Each row is a point on a tangle of strands that fork, close into loops and nearly touch. The rows are in no order.
Points whose rows are less than 140 apart are linked; no others are. Some points are linked to none.
z10: [ 22   9  38  18  10 -31   5 -26  29   2   3 -33   6  43 -68 -35 -13 -25
  -3  28 -18 -57 -48  40   8   1  57  33  62  10  -3 -18  -4   1   2 -12
 -51]
z970: [-21  28  35  27  -3 -12  12  35  -3 -35  35  -1 -36 -15 -11 -40  -9 -13
   3  37  13  59  86  -1  14 -11  15   4  17  15  14  31  25  -5 -40 -30
   8]
z110: [ 51 -26  -6  21   1  -9 -35  28   5 -36  20  14 -34 -27 -14  10 -20   5
  51 -39 -10  49   1  36 -26 -28  -4  26 -25   8 -37 -17 -48   3  -6  16
  56]
z414: [-12  36  25 -35   7 -26 -23   9   8 -12 -35   3 -30 -23 -59  31 -22   9
 -18 -73 -23  36  23  -7 -14   9 -28   8  16  45  34 -38   2  31   8  14
  23]
z128: [  1  14  45  28   4 -26  24 -24  17 -65  -1  -8 -50  -9  21 -40 -33 -47
 -17  22   0  12   8 -20 -43 -13   3  17  21  23  -5  12  29 -25  39  44
  23]
z345: [ 15  64   0  13  37 -37  12  22 -43 -59 -31  16  -4 -40 -56  40  17 -25
  -9 -30 -50  -1 -48  39  32   0 -11  10  -5  25  16 -40  -7  19 -43  11
   7]
z415: [-47  16  16  40  20  -5 -33   1   6  -3  42 -34  67  22  14 -89  86 -13
  28  28  -2 -31  32  46  28 -20  25  -4   3 -36   3 -21  19  11 -72 -28
 -40]
z76: [-43  22  34  16 -14   9   0  43  10 -32  35 -13 -27 -43  -3  -9  -7   0
 -12  18  16  59  77 -50  20   6 -20  -1 -11  15  35  29  13  -6 -32 -32
  21]
z200: [ 49 -67 -42  10 -20   9 -39  66 -35  23 -26  25  27 -46  33  -9 -15  38
  12 -32  16  23  -5  14  20  12 -42 -37 -75  -2 -15  23 -64 -24  -3  43
  27]
z554: [-23   8  11 -73 -12  -5 -56   8  23  54   5  18   2 -16 -30  67 -18  41
  19 -74  11  25  42 -36 -17  21 -33 -35 -11  15  41 -33 -10  20   1 -18
  25]
z265: [ 16 -88 -50  14 -18  24 -25  53 -30  38 -10  10  29 -33  52 -44 -17  40
  20 -12  35 -14  -8  13   5  29 -43 -26 -41   5 -23   6 -69 -17 -30   2
   9]
z846: [ 15   0   8  35   9 -10  17  25   2 -33 -35   3 -37  -9  54 -43 -39  -7
 -50  51  -3 -27 -46  -2 -23  36 -57  12   4   1 -13   8  18 -26  -9  19
 -18]
z904: [ -79    3  -36  -21   11   23    6  -24   11   22   47   -1   23  -13
   40   33    6   26    9   15   36  -16   57 -113    2   25   17  -55
  -28  -27   10   16   18   19    4  -29   12]
z821: [  6  10 -20 -33   9  10  71 -45 -40  18 -56  22   9  42  13  70  29 -20
 -16  -5 -35 -26 -55 -19 -22 -20 -11  -8 -51   3  28  28  50 -48  89  31
  18]
z827: [-19 -27 -36  15  10 -10  17  46 -13   6 -40 -32  -6 -14  51 -99 -19  11
 -35  33   4 -30  21   3  -5  61 -45  -5   5  -9   4  -1 -13 -16 -60  43
 -41]
z958: [-57  80  35 -28   0  24  -4  14   2  40  33 -11  62  47   9 -47   5  26
 -15  24 -16 -47  51  31  26   7  32 -33 105  -8  12   5  73  -8 -35   8
 -48]
z187: [ 23 -46   9 -20 -19  -4  20 -40  26  17 -39 -11  -6  33 -32 -70 -24 -27
   1  36  -3 -10  -2  19   4  -8  35  52  30 -17 -28  18 -27  28  33  -6
 -63]
z288: [-17  -2 -16 -64  32   2  32 -26 -14  47 -22  25  25  27 -24  81  25 -13
  14   8 -15   0 -19 -21 -20  34  41 -13 -38 -24  -1   5  22  32  38  14
 -24]
z749: [-41  21  17  17  21  15 -13  22  16  15  73   4  12   2 -14  63  10  20
  17 -12  32 -34 -24  23   8 -17  -7 -39  -5  13 -16 -23  13   3 -30 -91
  18]
z422: [ 26  26  44  56  16 -37  22 -22  31 -79  35 -15 -53 -21  52 -29 -22 -54
  -8  51  26  10  13  -9 -49 -47  36  17  12  16  -9  25  26 -29   1  26
  35]
z302: [ 93 -39 -44   0   8   2  -9  30 -36  38 -33  -4  47 -39 -20  27  62  15
  28   7 -10  36  -9  53  63  12  -7  10 -50   7 -10  37 -52 -34   0  36
  -2]
z5: [-25  -7 -89 -27  35  16  47 -48 -40  51 -22  12  52 -17  15  53  37  10
 -23  31  -6 -40 -26 -33  15  60   7 -31 -14   4  -2   9  31   9   6  17
 -17]
z358: [  -6   73   31    6   22  -43  -15   41  -11 -114  -33   -5  -33  -34
  -16   31  -46    7  -23  -36  -33   23   17  -26   10  -11  -33   35
   11   20   15  -32   -6   15  -38   37    6]
z992: [ 16   2 -17  58   6 -50  34  16  13 -44  25   2 -59 -27  18  -4  -2 -16
  16  69   2  33  11   9  -9 -29   2  -3 -43 -27 -19  31   8  -2 -28   1
  18]
z314: [-76  -3  -4 -40  12  -9   0   6 -16  32 -20 -45  15 -16 -21 -35  33  19
 -35 -25  51  41  62 -73  24  20  34 -39  21 -16  46  17   8  14 -25  31
 -14]
z249: [-58 -19 -27 -31   5   8 -19  13  -3  40  44  -2  29 -18 -24  59  16  22
  38 -34  51  -2  34 -36  26 -11  24 -64 -27   3   5 -19 -17  33 -18 -66
  11]
z492: [ 48  34  70  12  12   6 -14  -3  24 -27  41 -33   4  47  31 -61 -31  17
 -23  24  23  31   4  87 -19 -14  43  34  69   2   8  24  11 -35 -41  15
  51]
z482: [-54  -2 -21  -2  23 -19  33 -14 -22  44  -6 -16   4  -3 -36   6  26 -14
 -16  25  -3  -8  -1  -5  30  20  33 -25  -2 -18   3   1  17  43  -5  -9
 -35]
z53: [-41   5  11 -47  -2  14  16  -6   5  38 -13   8 -16  44  11 -25 -27  -2
 -28  29  -3 -36  29 -22 -21  52  12 -26  63 -10  -7   3  34  26  30  31
 -68]
z501: [ 29 -19  26  -8  -6 -20   3 -51  39  12 -17 -30   1  44 -53 -53 -29 -27
  -5  40  -8 -46 -16  19   3 -18  63  48  69  -2 -28   9 -10  20  29  -5
 -67]
z738: [103   8 -47   2 -17  -7   0  22 -43 -77 -73  40  -8   5  49  25 -33  16
 -48 -27 -60  16 -14  -8   0  -5 -53  23 -24 -10 -29  -7 -16 -13 -20  85
  -1]
z392: [-68  -8 -43 -37  17   8  -9  -7   8  32  27 -15  33 -25   5  41  13  45
   8 -35  51  -1  41 -99   6  20  10 -66 -22  -5  29  -4  -6  15 -16 -14
  23]
z717: [-25 -44 -39  16   4   3  20 -21 -20  51 -18 -17  20  -8  -5 -31  22  -6
  -9  31   3 -17 -17  18  39  23   8   0   2 -25  -7   1 -18  21 -21 -25
 -46]
z545: [  7  18   7 -50  14 -19 -39   3  12  39 -29  32  -1 -19 -50  83  -5  28
  -4 -91 -20  24  15 -14   0   5 -36 -25 -24  28  39 -38  -5  35   3  -4
  30]
z87: [-70  -8 -52  -1  -1  22 -12 -20   3  40  15 -27  35   8  25 -51  22  38
  -1 -20  47 -21  34 -39  18  30  14 -38  40 -22  18 -35 -11   7 -39 -15
 -15]
z768: [-46  49  38 -12 -14   8 -23  12   2  35  20 -27  48  46  -8 -77  26  -2
   9  31 -21 -47  48  47  48 -18  45 -11  90 -15  10   3  52  19 -25  -1
 -76]
z840: [  1  59  69   2  -5  -6 -20  20  14 -91   3 -15 -32 -31 -17 -11 -56  -7
 -34 -30   4  17  30  -6 -32   0  17  45  74  56  13 -18  35 -22 -19  37
  35]
z377: [ -70   27   16    5    6   35   15    0   28   -7   78   -7   -1  -22
   35   42   -3    5  -15   28    8  -18   56 -105   -7   16  -24  -29
  -20   -6   31   44   44    6   13  -39    7]
z664: [ 13  58  74  34  -6   9 -28  11  31 -87  20  -6 -27 -21  43  44 -36  14
 -34 -22  16  17 -23 -39 -24 -21 -29  36  18  28   4 -14  11 -19   7 -21
  57]
z122: [ 61  -1  20  23  -2   9 -20   9  41 -32  43 -23 -40  29  47 -49 -28  15
  -2  33  32  34  20  63 -63 -28  32  44  43 -13 -23  16  -4 -41 -37  32
  44]
z638: [ 29 -30 -37  10   4 -12  27  40  -7 -10 -49   0 -28 -12  35 -55 -26  -2
 -25  33 -19  -1 -13  21 -17  43 -48  14 -17  -3  -8   7 -12  -8 -36  44
 -26]
z402: [ 34 -34   9  11  16 -31  26 -31  11 -29 -27 -13 -31  -5 -15 -35 -26 -49
   2   6 -11  17 -25  20 -42 -10  17  36   9  21 -17  -1  -2  -4  26  50
  -2]
z936: [ 22  -5  -9 -11  -1   2   6 -25 -17  23  17  48  11 -10 -26 104   5  -8
  19 -22 -15  -9 -58 -17  -6   3 -18 -39 -34  23 -12  -5  13  13  45 -26
  31]
z650: [ 69 -75  -7  -1 -29  20 -23  23 -13  14 -36  43  12  -6  14 -14 -22  14
  32 -55  -9  28 -15  33  -8   1 -47   4 -58  20 -26  12 -56 -10  38  31
  28]
z282: [-38 -37 -27   0 -42  27 -41   5   7  55  45 -20  42   3 -10 -12  23  17
  41  -6  39 -28   0  13  52 -27  46 -11  -6 -48 -33 -20 -30  34   1 -83
 -31]
z682: [-53 -17 -22  29  14  11  35 -33   1  22  -3   0  -8 -11  49 -17  -7  -3
 -51  53   0 -45 -14 -58  -6  39 -39 -28 -15 -14  -7  27  33  -3  17  -4
 -28]
z256: [-49   1 -79  -4  -6  26  -4 -32   8  56  28  -9  42  12  46 -36  21  23
  16   7  53 -38  28 -38  38   5  58 -38  29 -50 -11 -20   2  46  -9 -37
 -29]
z791: [-24  17 -16 -45  22   9  54 -32 -31  36 -43  32  18  38   7  95  41 -10
   8   5 -22  -9 -29 -33 -26   4  17 -13 -74 -17  15  28  43 -19  68  28
  -1]
z365: [ -4   5  38  20  -3   1   6  14   7 -25  45  -5 -30   8 -32 -27   4 -20
  31   9  22  59  72  20  13 -38  36  23  23  27   1  16  10   6 -40 -65
   5]
z438: [-12 -21  33  -8 -15   0  19 -28  16   3  32   1 -25  15 -34 -11   4 -31
  31   5  15  53  51  -8  -3 -37  48  21  12   8 -21  14  -1  33  25 -46
   1]
z209: [105 -18 -61  -8   1  -9  10  25 -30  -4 -28  -3  17 -20 -28   5  38   2
  18  13 -52  15 -29  67  36  13 -19  36 -30   4  -4  12 -50 -22 -22  46
  -9]
z680: [-67 -28 -41 -18   4   3  -7 -10 -16  34 -16 -43  32  -6   0 -81  34  30
  -7 -44  55  10  26 -39  26  29  10 -33  36 -28  32 -23 -29   0 -44  20
 -17]
z698: [ 60 -28 -30   1  -9  25 -30   5 -47  32 -30  37  42 -37 -13  46  15  17
  -8 -46 -24 -11 -39  39  46  36 -53 -25 -24  34  -6   7 -30  -6  22   0
  16]
z225: [ 14 -18 -13  -4  -1   6  75 -45 -34   1 -67  16  -4  28  23  13   9 -29
 -13 -24 -26 -11 -48  -5 -15 -40 -28  17 -51  13  20  21  25 -58  85  32
  34]
z48: [ 46  21   8   0   3  -4  -1 -35 -16 -31  -6  49   4 -16 -10 107   0 -22
  -7 -51 -23  -6 -61 -35 -10 -32 -20 -32 -34  39   3 -18  22   3  54 -18
  63]
z516: [ 16 -32   7  -7 -30  26  17 -60   3   9  22  26  -7  40  24  49 -23 -35
  34 -48  13 -36 -69 -11 -55 -42  -4 -16 -26  21  -7 -22  -9 -45  88 -11
  46]
z104: [-56  26  16   9  -7 -13 -31  10  -7  18  21 -43  50  22 -17 -94  63 -21
  18  16  -6 -29  54  34  45 -14  39  -2  43 -25  15 -12  17  28 -46 -14
 -75]
z538: [ 71 -29 -13  16   1  -8  39 -52 -30 -36 -42  20   1 -20  27  13   6 -55
   6 -17 -26   7 -61  10 -20 -44 -12  24 -44  22  -9  10   3 -49  55  42
  50]
z213: [-13 -10 -18  42   2   3 -22  31 -17  -4  -9   8   3 -64  28  22 -12  26
 -11  -8  -8   6 -24 -32  22  20 -59 -24 -57  -2  -7   5 -20 -13  -3  -3
  34]
z6: [-47  -3 -47  -9  23  11  43 -44 -15  31  -8  16  17  -7  25  44   7  -5
 -38  40 -11 -40 -32 -56 -11  45 -21 -42 -35  -9  -2  19  44   4  22  10
 -16]
z357: [ 42 -58 -12  11   8 -35  29 -48  21  -6 -30 -21  -5  -2 -44 -39 -12 -35
  23  43 -12  21 -10  30 -10 -24  38  59 -13 -14 -23  28 -24   6  14  30
 -24]
z454: [ 20 -36   8  13  -5 -13 -29  41   2  -7  24   4 -21 -24 -38  10 -11  10
  66 -40  11  64  25  28   2 -31   2   5 -41  16 -18  -7 -52  16  -1 -17
  49]
z916: [-29 -30  39 -42 -11   9   4 -17  16  27 -19  12 -14  10 -26  23  17   4
  23 -56  10  65  42 -29 -22 -32   2   0 -41  25  11   1 -11  13  61  17
  41]
z563: [-42  53 -31  49  21  -2 -21  57  -1 -53  16 -26   1 -50  40 -26  11  31
 -11  13 -18 -20  10 -13  12  19 -45   6 -23 -31  12 -29 -23 -23 -80  27
  11]
z614: [ -9 -38  28 -44  13   4   7  -8  18  43 -22   3   5   9 -61  47  32   3
  29 -54  14  69  34 -21 -10 -39  49  14 -44  29  -2  -4 -17  40  42   2
  21]
z284: [-15   0  14 -24 -27  19  31 -49  10   6  40  40 -13  60  36  61 -24 -29
  42  -7  23 -39 -53 -31 -51 -20  -1 -31 -30 -14  -2 -11  10 -36  83 -29
  29]
z39: [-17   8  17 -16  -4  -1   2  -8   9 -28 -49   9 -27   0   3   5 -31  -5
 -50 -29 -35   8 -16 -46 -30  21 -63   3  -3  21  18 -13  28   0  58  37
   9]
z569: [-31  -2  50 -36 -43  17  16 -31  -4   0   4  18 -23  25 -37 -45 -30 -20
  -1  10 -11  23  80 -18 -23  -5  63  12  79  31   6  30  52  13  45  40
 -13]
z778: [ 30  33  16   1 -13  15 -10 -38  56  46  37   3  16  51  12   1   4 -10
  14  53  20 -41 -19   6  26 -57  69  14  45 -60 -40  28  14  43  24 -90
 -48]
z468: [-38 -10  27 -48   9  -6 -15  38  -1  12 -15 -18 -15 -26 -55  10  26  10
   1 -50  42  86  77 -36  25 -18  12 -21 -19  34  53  -1 -14  20 -27 -17
  27]
z3: [ 35   5  18  29  22 -34   4  -4   9 -28  -4 -21 -22   4 -42 -22 -15 -29
   0   4 -19  -8 -52  50 -16  11  19  43  36  21  -2 -30 -13  -1 -11  12
 -12]
z331: [ 56 -10 -14  25   1 -12 -23  35  32 -19  19 -27 -11  52 -15 -51  18   5
  24  53 -20 -30 -28  93 -25 -19   9  51   5 -49  -4 -13 -30 -24 -64  13
 -23]
z559: [ 73 -66   6  -7 -31  33 -14 -23 -18   0 -25  53  21   3   6  13 -23 -10
  19 -79 -16  -7 -49  18 -20 -19 -46   1 -38  44 -25   3 -31 -21  74  10
  41]
z109: [ 89   2 -58  13 -24  -6 -22  18 -25 -69 -29  36 -41  -5  26  35 -23  30
 -23 -38 -51  32  -3   5 -12 -39 -23  17 -30 -13 -40 -17 -35  -5 -21  85
  24]
z281: [-53  60   8  20  21 -10 -29  44  -2 -42  -7 -16  -5 -37   3  -7   7  17
 -25 -25 -24 -17   0   5   9  23 -54   6   0  -2  25 -38  -9  -6 -60   1
   6]
z843: [  17 -108  -34    2  -37   25    6   24  -21   51  -21   11   25  -18
   49  -54   -8   22   30   18   36  -15  -15   19   14   15  -24   -3
  -39   -9  -37   20  -58    2  -11  -21  -20]
z300: [ 28  16  44  28   4 -21 -12   1  28   1  -6 -35   9  52   7 -92 -25   1
  17  64  -7 -18  23  76  21 -40  41  30  90 -22  -9  45  16  -6 -15   9
 -60]
z350: [ 70   3 -23  24  12 -19  -6  30   8 -40  -2 -14 -26  21 -12 -34  -1  -9
   8  37 -28 -29 -58  83 -26  -2   5  55  18 -13  -3 -28 -25 -22 -50  33
 -16]
z181: [-16   7  -9  19  12   2   3   5 -11  17  53  30   3 -25 -19  93   3   6
  12 -10  13 -26 -46 -14   2  -3 -11 -51 -31  23 -19  -8  14  14   1 -71
  28]
z514: [ -4  52  68   2  -6   2 -17  13  26 -27  15 -11 -17  22 -15 -20 -30  13
 -42 -13  10  11   7  33 -28  19   8  19  92  38  13 -16  35 -21  -5   7
  13]
z748: [ -2   0  36  -1 -11  22 -21  -9  37  26  32  16 -17  36   4  36 -17  11
  -3 -21  25  -3 -32   9 -41  13 -17  -5  31  20 -17 -22   3  -7  24 -42
  12]
z255: [ 22 -59  -1  20 -31   8 -53  28  11  21  23 -19  14  27 -30 -39  -5  28
  62  11  10   2 -12  59  21 -16  16  43 -16 -38 -35 -11 -69  -7 -14 -50
 -14]
z801: [ 55 -41 -19   8   3   8 -10   4 -38  44 -19  11  49 -40 -31  52  49  12
  21 -10 -12  28 -27  42  59   8  -8  -5 -46  19 -14  33 -37 -11  32   9
  15]
z697: [ 62 -32   5  23  -8  -5 -34   2  36  -2  16 -28   5  53 -35 -51  -1  12
  47  45  -1 -21 -24  68  -5 -29  25  71  -5 -51 -32  -2 -52 -31 -43 -34
 -17]
z416: [ 46  -3 -39  52  11 -47  45   3 -13 -47   1  17 -43 -48  11  28  10 -21
  12  70 -14  34 -30  15   4 -28  -6  -1 -55 -21 -17  27   9  -9 -22  26
  21]
z893: [ 10  22  36  36   0 -19 -19   3  21  -6  48 -36  15  38 -23 -51  30 -13
  56  37  10   0  31  54  46 -72  47  36   2 -36 -12  20  -1  13 -51 -86
 -32]
z476: [-14  -7  -6  71  19 -29  18  14  -6  -1  35  -6 -22 -23  12  -9  14  -8
  21  60  11   3  -7  35  23 -13   5  -8 -22 -31 -18  18   0   1 -45 -50
   1]
z836: [-30   3 -18 -16   8 -12  28 -32  -4  47   8  -8   3   9 -22  -2  29 -24
   7  45   2 -11  24 -16  47 -26  73 -11  -4 -50  -9  26  16  79  15 -47
 -57]
z50: [ 56  -2 -44  19 -20 -11 -33  46   3 -55  16  15 -59 -17  10  30 -20  31
  17 -33 -26  47  19  12 -26 -48 -14  14 -36  -6 -33 -21 -47   5 -26  53
  50]
z316: [-49  15  41  12 -30  37  -5  24  27 -28  49  -6 -16 -49  12  16 -13  13
 -30   7   5  34  59 -82   0  15 -39  13  -2  11  51  35  31  -3   6 -25
  19]
z678: [-63  50 -20 -54  18  15 -26   1  22  36  15  -7  27   8   6  28 -29  26
  -3 -14  14 -38  44 -43 -30  86 -24 -27  44 -12  32 -28  26  -2 -28   2
 -23]
z210: [ -9  25  16 -46   0  13  27 -47   9 -10   3  29 -16  70  37  51 -38 -41
  12  -9  -1 -39 -40 -57 -74  27 -15 -21  -9 -16  26 -19  31 -35  71   7
  13]
z239: [ 46  26  24  31 -12  -4 -29 -22  -3 -52  -5  44  -3 -18  25  88 -28  -6
 -19 -53 -13 -14 -73 -46 -18 -30 -28 -14 -13  36  -2 -37   5  -8  42 -28
  62]
z241: [-22  37 -52  48  17  -9 -12  65   6 -38  23 -22 -24 -16  46 -42  21  31
 -19  48 -17 -25   8  31  -4   5 -33   0 -20 -50  -4 -19  -9 -33 -88  36
   1]
z524: [ 49  36 -12   5  25 -20  13  -4 -47 -21 -44   6  11 -29 -55  41  23 -23
 -21 -20 -57  -7 -72  46  34  27 -18  22  16  38  13 -21  -6   4  -2  23
  -5]
z173: [ 18 -50 -10 -28 -11  16  32 -25 -12  43 -44  24   0  16 -17   5   1 -10
 -17  -6 -16  -1 -45   5 -11  27 -26  10 -10  22  -9   1  -9  13  34   7
 -27]
z529: [-16  -5  -7  61  15 -26 -12   6  -2   3  38 -30  33   3  -1 -44  57 -12
  49  61   0 -31   6  65  37 -35  24  10 -24 -57  -9   4  -2   4 -79 -52
 -30]
z233: [-31 -52  -7  -9 -39  32 -50  19   2  55  20 -19  26  12 -10 -30  12  29
  36 -28  33  -1   5  29  30   5   8   0  10 -30 -18 -25 -51  17  -7 -54
 -25]
z506: [ -1 -13 -94 -25  37  21  31 -38 -51  61 -34  -8  77 -28   0  45  70  28
 -16   8   1 -31 -25 -15  46  54  -2 -27  -1  29   8  10   3  -2   4  17
 -10]
z722: [  3  42 -16 -11 -14   1  -9 -19  30  46  33  -5  10  23  -2 -15  15 -25
  24  48   0 -31  24 -11  52 -58  79   5  24 -60 -23  28  22  77  10 -90
 -59]
z620: [-16  -2  21 -15   1 -11 -38  58  -2 -13  12 -15 -13 -25 -50  -1  24   4
  46 -56  14  64  51  19  28 -21  -7 -11 -24  22  35 -29 -47  13 -52 -33
  34]
z401: [  3  54  79  14  10   1  -4   8  27 -19  39 -21  -1  42  -8 -36  -8   8
 -22   8  14  15   7  65  -5 -13  34  18  79  21  10   3  27 -19 -26 -16
  15]
z410: [  5  30  56  20   3 -22   3  10  12 -99 -10 -23 -49 -31   8 -22 -57 -34
 -33   2  -9   3  15 -30 -29   1   7  25  52  42  -2  -8  40 -15  23  76
  23]
z493: [-73   8  -4 -73  26   7  13 -13   5  38 -39  -6  14  19  23  39  19  18
 -13  -9   9   4  34 -86 -34  43  21 -39 -48 -34  34  25  26   7  35  46
 -13]
z137: [-47  -9  23 -68 -35  25 -13 -13  21  28  13  27 -11  16   1  49 -11  17
  21 -35  13  32  44 -59 -40  16 -25 -24 -27  -2  22  -6   2   6  51  -5
  21]
z417: [-45   1  45 -63 -20  -4   1  19   2  -1 -22  -9 -19 -15 -55  -4   3   4
 -25 -30  17  84  98 -48  -7   8  22   1   7  41  62  17  22  18   8  25
  19]
z872: [  0  12   7 -38   3  -5  60 -47  -6 -16 -25   9 -23  74  34  18 -37 -51
 -25  10 -10 -69 -55 -43 -67  20  -2 -24   5   8  29 -13  47 -34  76  38
 -11]
z544: [ 37  47   1  56  23 -44  23  34  29 -81  47 -11 -71  -8  27 -10 -15 -13
  -1  65  13  22  21  17 -26 -46  27  15   5 -11 -13  14  16 -14 -51   8
  23]
z463: [ 70   4 -26  30  12 -35  35 -10 -26 -56 -31  22 -22 -37  15  31   5 -29
  -1  28 -30  35 -45  12   0 -25 -10  17 -39   1 -19  10   4 -15   7  53
  32]
z937: [-14   3  38 -31 -33  18  16 -50  17  14  25  11 -17  33 -22 -34 -10 -31
  13  11   4  27  64 -11 -16 -32  67  26  58  -2 -13  26  21  35  48 -10
 -27]
z340: [ 37  37  49  34  -6   2 -48 -11  16 -66  -7  12 -12 -12  47  54 -38   1
 -30 -53   5  -2 -60 -35 -38 -25 -23  20  15  36  -7 -47  -7 -11  20 -14
  62]
z321: [ -8   7  43 -13 -13  32   5 -19  40  22  16  18 -21  51  36  -1 -28   9
 -30   5  26  -7 -21  -6 -49  28 -26  -5  50  10 -12  -1  18 -18  32 -18
 -14]
z424: [  2 -77 -56  11 -20  15  19 -13 -19  49 -26 -16  28 -18  30 -60  13   3
  13  45  28 -30  -9  26  40  11   7  10 -12 -40 -20  21 -38  15 -34 -27
 -51]
z289: [ 77   1 -26 -14  20 -17  14   5 -32  -3 -50 -11  28 -19 -70   6  29 -18
  -2  -1 -58   6 -49  59  44  34 -15  48   0  28   7  -2 -30  -9   1  39
 -20]
z41: [-26 -10 -49  40  11  -7 -12  36   1   7  11 -34   4  -6  49 -92  24  17
   3  43  15 -13  35  35   1  23 -17  -8  -5 -48   3 -12 -14 -28 -79  20
 -20]
z950: [ 30 -55   3 -27 -31  31  19 -49 -10  19 -12  38   5  35   3  32 -17 -19
  27 -64  -8 -18 -55   1 -32 -36 -28  -1 -34  26 -14  -6 -19 -25  93   3
  29]
z371: [-20  76  24  17  25 -32 -18  38 -21 -78 -28  10 -20 -41 -14  31 -10   5
 -14 -41 -35   6 -11   5  19  -7 -43  13 -13  16  19 -41 -17  10 -59   4
   8]
z866: [-12   9  47 -26 -27  26   9  -5  25  31  -3  13 -10  56  25 -58 -37   8
 -42  30  13 -14  22  11 -23  29   8   2  94  10 -14  19  33  -7  24   1
 -53]
z617: [-28  33 -10  28  22   3  -8   8  -8  13   0   4   0 -20 -12  21  10  10
 -31 -15 -24 -35 -51  17  -1  32 -41 -13  14  10   2 -34   9  -1 -31 -22
   1]
z12: [-30 -12  -6  39  11   2  42  -1   4 -14 -22  -5 -19 -26  62 -44 -22 -15
 -57  61 -11 -37 -19 -48  -8  38 -67  -3 -29 -14   2  37  27 -17  14  19
 -25]
z608: [ 88 -13 -27   4  -9  26 -43  19 -65 -20 -41  52  44 -49  25  40   4  23
 -19 -56 -18 -16 -19  46  60  38 -72 -28 -31  24 -17  21 -31 -20  26  12
  29]
z428: [-51   2  52 -52 -47  10   9  -6  -4   0 -13  10 -20  11 -47 -28 -26   0
 -20  -7  -8  44  91 -41 -21  26  29   1  44  32  43  21  45   8  39  52
   3]
z789: [-19  17  37   8   3  18 -18  11  30  33  54  -1   4  29 -13  28   9  20
  10 -13  25 -10 -22  37   0  -6   4  -8  34   1 -17 -22   3   6 -13 -74
   4]
z317: [ 22  32 -31   3  16   4   6  -9 -43  13 -23  19  16 -19 -14  58  15  -9
 -39 -13 -39 -42 -84  16  15  50 -46 -17  23  30   7 -24  20  -2  -4 -12
  -7]
z590: [-46   4 -52  -3 -14  27 -25 -11   8  47  60 -22  53   9  11 -14  38  10
  41  -9  47 -40  28 -13  58 -31  68 -27   8 -52 -19 -27  -2  50 -19 -78
 -31]
z649: [-74 -15   2 -56  15   9   3   7   1  49 -52 -34  13  -1   5 -18  25  32
 -53 -14  34  24  38 -86  -9  39  11 -35  -9  -9  43  26  15   6  22  68
 -25]

A piece is two or more points that can be reached from each other along the links. Count, over all rows, the pieces, the separate loops (a circle has one, a figure eight two, a Y none), the forks (points with three links) and the tips (points with one).
pieces => 6
loops => 2
forks => 8
tips => 16

A fork is a point with three links, a tip a point with one. Leave the first point through the second and follow the links. Name the first fork or tip that comes.
z516 / z950 => z778
z468 / z620 => z738
z281 / z563 => z506
z181 / z936 => z664
z350 / z331 => z493
z937 / z438 => z249
z682 / z12 => z281

A tip is a point with one link. Name the tips that can be reached along the links from each point below, in the order of the rows.
z241 => z358, z506, z608
z10 => z958, z288, z122, z893, z493
z265 => z778, z872
z438 => z249, z738
z748 => z53, z664
z554 => z414, z614

Name the points in between on the shortest way along the links from the first point to the second, in order.
z516 / z778 => z950 > z559 > z650 > z200 > z265 > z843 > z424 > z717 > z482 > z836 > z722
z428 / z970 => z569 > z937 > z438 > z365
z256 / z10 => z590 > z282 > z233 > z255 > z697 > z331 > z350 > z3
z122 / z187 => z492 > z401 > z514 > z840 > z410 > z128 > z402 > z357
z53 / z664 => z866 > z321 > z748 > z789 > z749 > z181 > z936 > z48 > z239 > z340
z50 / z76 => z110 > z454 > z620 > z468 > z417 > z428 > z569 > z937 > z438 > z365 > z970
